A landscape with many peaks, sampled at points; each row gives a point and its height.
A climber steps from a point to the highest of its 3 nearest points, and stops where none of them is higher. Distance is the straight distance between rows; heights are no part of it.
z382: [148 114 157  97 103 142 142 138 102  93  96 168 131 113 143 179 125 141
 118 123 113]  h=52.0
z270: [113 114 145  91  65 141 103 162 192 125  79 126 143  75 162 110 112 120
 129  72 106]  h=24.9
z822: [122 148 112 157 154 101 131  75  90  95 140 101 124 145  73 135 136 180
 121 158 168]  h=64.1
z878: [119 134  91 143 139 139  89 126 161 187 187 135 141 135 140  79  72  64
 163 178 143]  h=59.3
z646: [113 146 108 155 135 125 106 134 151 176 159  98 126 134 139  78 108  90
 139 128 145]  h=52.4
z153: [143  97 188  72  98 166 146 169 137  97  67 170 125  93 154 165 124 141
 113 109  89]  h=50.2
z606: [117 117 172  92  93 159 140 156 167 108  62 145 135  83 160 117 109 131
 109  86 109]  h=38.4
z422: [141 150 112 157 166  79 142  52  83  79 154 122 124 144  63 166 171 176
 135 153 170]  h=20.0
z281: [158  95 149 103 117 131 145 141  80  91 116 191 117 121 124 204 164 137
 140 126  95]  h=71.3
z826: [109 132 132 126 103 134 133 147 156 138  99 109 134 111 147  99 115 130
 106  94 125]  h=9.0
z797: [128 114 172 100  99 152 146 137 121  95  84 145 147 114 153 151 111 152
 101 107 112]  h=50.4
z87: [118 160 112 164 171 108 138  85  93  95 138  85 122 160  88 107 124 144
 124 150 174]  h=65.2
z647: [118 157  81 159 187 101 139 110 139 174 172  92 110 165 108  81 117 110
 145 152 173]  h=60.2
z921: [115 112 111 125  94 135  84 155 180 169 125 112 147 105 163  93  89  67
 153 131 105]  h=36.8
z949: [109 130 138 113  73 138 105 162 185 140  96 106 145  95 152  96 116 105
 128  89 123]  h=26.6
z608: [118 146  95 155 173 104 121 115 154 190 183 101 119 152 125  77 110  84
 151 166 151]  h=47.8
z611: [154 106 154 114 119 125 137 138  80  82 119 182 130 116 124 197 160 146
 129 136 100]  h=61.6
z936: [152  73 169  76 103 150 147 160  97 102  97 168 113 119 156 221 161 116
 140 126  76]  h=66.7
z403: [120 139 122 139 135 136 126 121 132 141 120  97 123 131 136  97 112 128
 109 100 145]  h=4.4
z560: [143 126  81 135 152 114 110 113 160 200 204 132 130 166 124  83  88  72
 141 182 160]  h=46.5
z715: [137 129 156 122 108 141 134 133  87  86 102 148 141 123 126 156 129 172
 106 123 125]  h=47.2
z290: [110 134 134 117  87 146 124 148 163 128  99 114 147  96 159 105 108 128
 116  83 113]  h=19.0
z781: [150 142 135 160 171  91 141  82  76  88 156 134 115 155  67 167 172 189
 127 157 150]  h=16.8
z455: [122 134 154 128 119 149 135 137 100 105  99 127 140 119 121 124 114 151
 103 110 141]  h=67.0
z211: [125 137  95 141 146 115 108 116 164 195 205 148 140 150 131  65  79  73
 157 196 158]  h=53.3
z200: [143  78 182  80 106 164 147 150 112  93  82 173 130  98 156 189 143 132
 117 126  92]  h=55.0
z111: [119 132  96 135 118 118  94 146 169 181 167 115 133 130 144  77 106  58
 142 147 126]  h=61.3
z478: [111 146 140 148 126 137 135 114 106 108 107 117 133 134 115 117 113 157
 107 123 147]  h=47.1
z543: [ 97 159 112 154 156 122 133 104 101 129 135  90 119 150 109  88 112 148
 114 120 151]  h=61.2
z873: [128 149 123 149 160 119 132  89  91  90 126 129 131 139  97 134 132 173
 118 142 156]  h=66.5
z656: [113 132 160 107  93 142 129 139 146 106  81 136 150  85 147 132 122 145
 100  93 124]  h=38.8
z986: [133 147  75 152 177 100 124 108 154 187 177 102 126 156 126  72 113  90
 150 172 170]  h=45.8
z404: [118 111 111 127 107 140  74 157 182 177 173 123 136 124 145  77  97  67
 173 151 118]  h=66.4
z717: [127 154 112 177 187  90 143  51  94  77 156 101 129 146  51 152 161 183
 120 163 184]  h=15.2
z67: [ 94 159  99 164 195 109 152  89 111 126 143  65 113 163  85 101 123 149
 127 149 184]  h=62.6
z218: [126 134  96 147 141 127 102 137 162 189 190 122 130 152 142  80  91  76
 156 155 137]  h=60.4
z875: [155  75 152  92 103 149 156 154  84  97  94 179 102 127 147 211 172 127
 130 126  67]  h=47.9
z88: [139 150 109 146 162  97 130  79  70  73 142 134 141 143  77 153 165 178
 123 160 159]  h=28.4
z909: [136 134  88 142 155 119 107 117 150 197 200 159 156 143 140  71  58  89
 164 205 165]  h=46.9
z176: [ 97 165 101 176 201  92 151  68  98 109 140  54 118 157  73 107 116 154
 128 157 181]  h=63.2
z587: [157 120 151 120 124 123 147 116  77 100 124 174 129 134 114 199 169 164
 122 122 109]  h=53.0
z400: [129 100 170  95 104 148 161 146 113  83 100 166 139 109 143 173 127 140
 118 127  94]  h=52.6
z425: [110 149 111 157 138 130 130 136 146 156 133  89 112 144 129  80 109 116
 117 117 146]  h=32.2
z670: [165  88 135 107 129 128 158 145  91 120 119 155  98 141 144 229 206 128
 133 106  67]  h=15.4
z266: [115 142 133 128  89 135 109 153 170 154 103 110 125 114 150  95 120 106
 118  91 130]  h=30.3
z961: [153  69 136  91 114 146 152 159  99 103  98 173 100 121 157 222 194 111
 127 111  65]  h=71.2
z574: [103 164  99 158 159 122 135 116 123 148 133  83 134 159 107  85 113 132
 117 115 153]  h=58.4
z616: [138 133  76 145 153 115 110 105 151 189 209 146 134 157 126  66  83  92
 145 191 146]  h=45.7
z599: [172 101 147 111 128 126 144 143  83  99 139 180 106 138 132 220 195 148
 126 119  80]  h=30.9
z239: [114 130 125 142 126 138 124 138 156 155 118  98 128 116 148  81 109 117
 135  99 130]  h=66.9
z813: [113 146 100 154 142 111 122 124 149 178 154  93 112 161 123  71 105  96
 136 140 143]  h=70.9
z571: [130 150 115 170 156 107 130  86  86 100 138 104 119 156  73 125 142 179
 117 154 154]  h=64.6
z378: [123 124 172  86 104 152 147 153 148 103  75 140 138  84 155 147 122 139
 109  97 112]  h=71.0
z52: [172 106 135 128 132 116 153 135  79 106 149 174 110 143 128 214 196 155
 131 115  96]  h=33.0
z317: [111  97 165  73  92 159 128 166 184 125  72 141 142  69 174 129 111 127
 123  80 110]  h=23.2
z68: [152 122 153 113 116 123 142 131  77  90 131 176 121 134 112 188 152 153
 124 138  95]  h=55.5
z602: [151 128 146 131 121 122 130 123  85  84 132 169 125 134 113 172 164 175
 118 135 119]  h=47.6
z135: [116 124  92 127 117 134  80 142 177 180 188 140 140 128 153  85  93  60
 151 161 117]  h=60.7
z72: [121 148 143 163 135 128 137 109 101 104 128 113 135 146  96 115 121 162
 106 128 159]  h=55.8
z282: [107 113 121 107  86 134  91 167 206 148 115 103 140  89 161  90 110  73
 152  94 104]  h=37.6
z928: [162 110 151 128 121 133 138 148  80 113 135 170 114 133 126 202 179 157
 127 131  94]  h=41.7
z722: [139 120 174 103  94 147 133 145 112  95  91 145 136 116 141 154 122 162
  99 112 117]  h=50.5
z347: [112  98 149  69  79 154  92 161 220 124  56 126 138  58 179  97 121 110
 151  81  97]  h=25.6
z698: [137 146 132 145 144 110 131 102  78  84 144 143 120 141  91 166 155 181
 118 146 143]  h=36.0
z714: [111 112 140  88  78 141  99 155 192 140  93 102 149  74 165  95 117 108
 135  85 103]  h=26.2
z304: [105 126 149 101  85 139 117 154 179 134  90 109 136  95 157 110 110 118
 123  82 121]  h=24.2
z934: [116 158 105 139 119 125 119 138 147 155 147  97 129 136 143  72 119  97
 127 119 137]  h=46.4
z554: [155 148 132 135 133 107 147 103  80  80 147 164 133 140  82 170 174 189
 120 148 130]  h=32.3
z222: [115 115 151  88  71 142  90 164 218 134  73 127 156  74 163  99 113  97
 146  80  95]  h=25.9
z677: [122 137  85 146 143 121  98 131 164 198 207 126 142 150 136  72  91  68
 152 162 142]  h=59.6
z705: [108 162 119 158 140 130 135 113 111 114 119 107 123 145 109 101 111 160
 103 119 156]  h=58.5
z841: [121 142  85 149 161 116 108 124 158 199 192 109 128 161 128  83 104  85
 138 166 145]  h=57.9
z4: [114 125 115 135  93 133  95 155 180 170 127 109 146 104 141  80 114  82
 148 111 106]  h=38.6
z405: [132 134 139 131 135 125 128 121  88  84 127 146 129 134 103 156 136 193
 116 136 137]  h=40.7
z834: [150  90 161  92 105 138 155 156  99  92 103 185 117 113 149 199 153 127
 123 123  85]  h=58.8
z550: [120 127 148 131 127 135 129 117  98  97 107 130 139 129 112 148 115 163
 114 131 126]  h=38.9
z411: [123 127 154 115 105 144 135 141 136 109  88 123 137 102 149 115 109 135
 114  97 130]  h=18.6
z902: [175 106 130 122 129 127 156 138  73 108 137 166 100 144 134 214 211 145
 129 119  76]  h=26.7
z180: [169  71 127  96 134 144 153 146  86 137  90 161  80 134 150 230 226 114
 131  88  55]  h=7.4
z701: [108 140 130 136 120 130 138 120 121 125 104  98 131 140 119  98 115 146
 115 110 147]  h=19.3
z361: [114 150 109 157 163 117 135  97 117 129 130  68 117 160  95  92 122 131
 117 135 174]  h=62.1
z901: [142 130  89 145 140 144  88 123 167 200 193 137 146 156 136  72  67  73
 155 192 140]  h=57.7
z136: [102 137 116 143 106 122 108 148 179 154 129 100 131 116 137  89 119  96
 130 101 128]  h=36.9
z618: [112 139 110 139 111 136  96 144 171 165 142 105 128 110 151  76 111  80
 143 114 121]  h=40.0
z402: [170 123 141 131 152 113 154 119  80  95 146 170 115 138 111 205 188 158
 125 134 113]  h=27.8
z299: [109 159  96 166 175 104 128 113 140 176 157  74 104 160 109  80 120 125
 126 143 169]  h=66.6
z448: [166  84 142  97 119 136 155 141  82 102 120 175 104 128 139 212 192 131
 127 127  75]  h=24.7
z488: [116 160 107 172 190 100 140  61  95  98 145  73 123 152  72 132 122 164
 125 159 185]  h=64.3
z48: [117 123 156  95  94 150 129 151 160 121  67 129 133  87 155 114 107 144
 108  90 126]  h=20.8
z502: [112 160 100 169 194  97 151  95 123 174 162  74 111 174 102  83 117 111
 135 152 179]  h=71.1
z399: [125  92 173  57  85 150 146 151 176 120  49 148 153  73 170 140 110 118
 134  84 102]  h=18.4
z237: [106 156 105 153 165 121 135  92  88 107 135 100 125 151  92 124 115 160
 127 135 161]  h=65.5

For each start below, name the point where the climber stops.
z382 => z281
z717 => z873
z405 => z281
z554 => z281

Call two points neighbours if one is among the 3 nearest of the other. Go from one point of each pair to the other, from neighbour to neighbour, staying as high as possible. Name the lowest point that can't be avoided.
z873 and z211 => z608
z211 and z455 => z478
z455 and z961 => z715
z502 and z813 => z299
z873 and z813 => z67
z961 and z281 => z834
z378 and z961 => z797
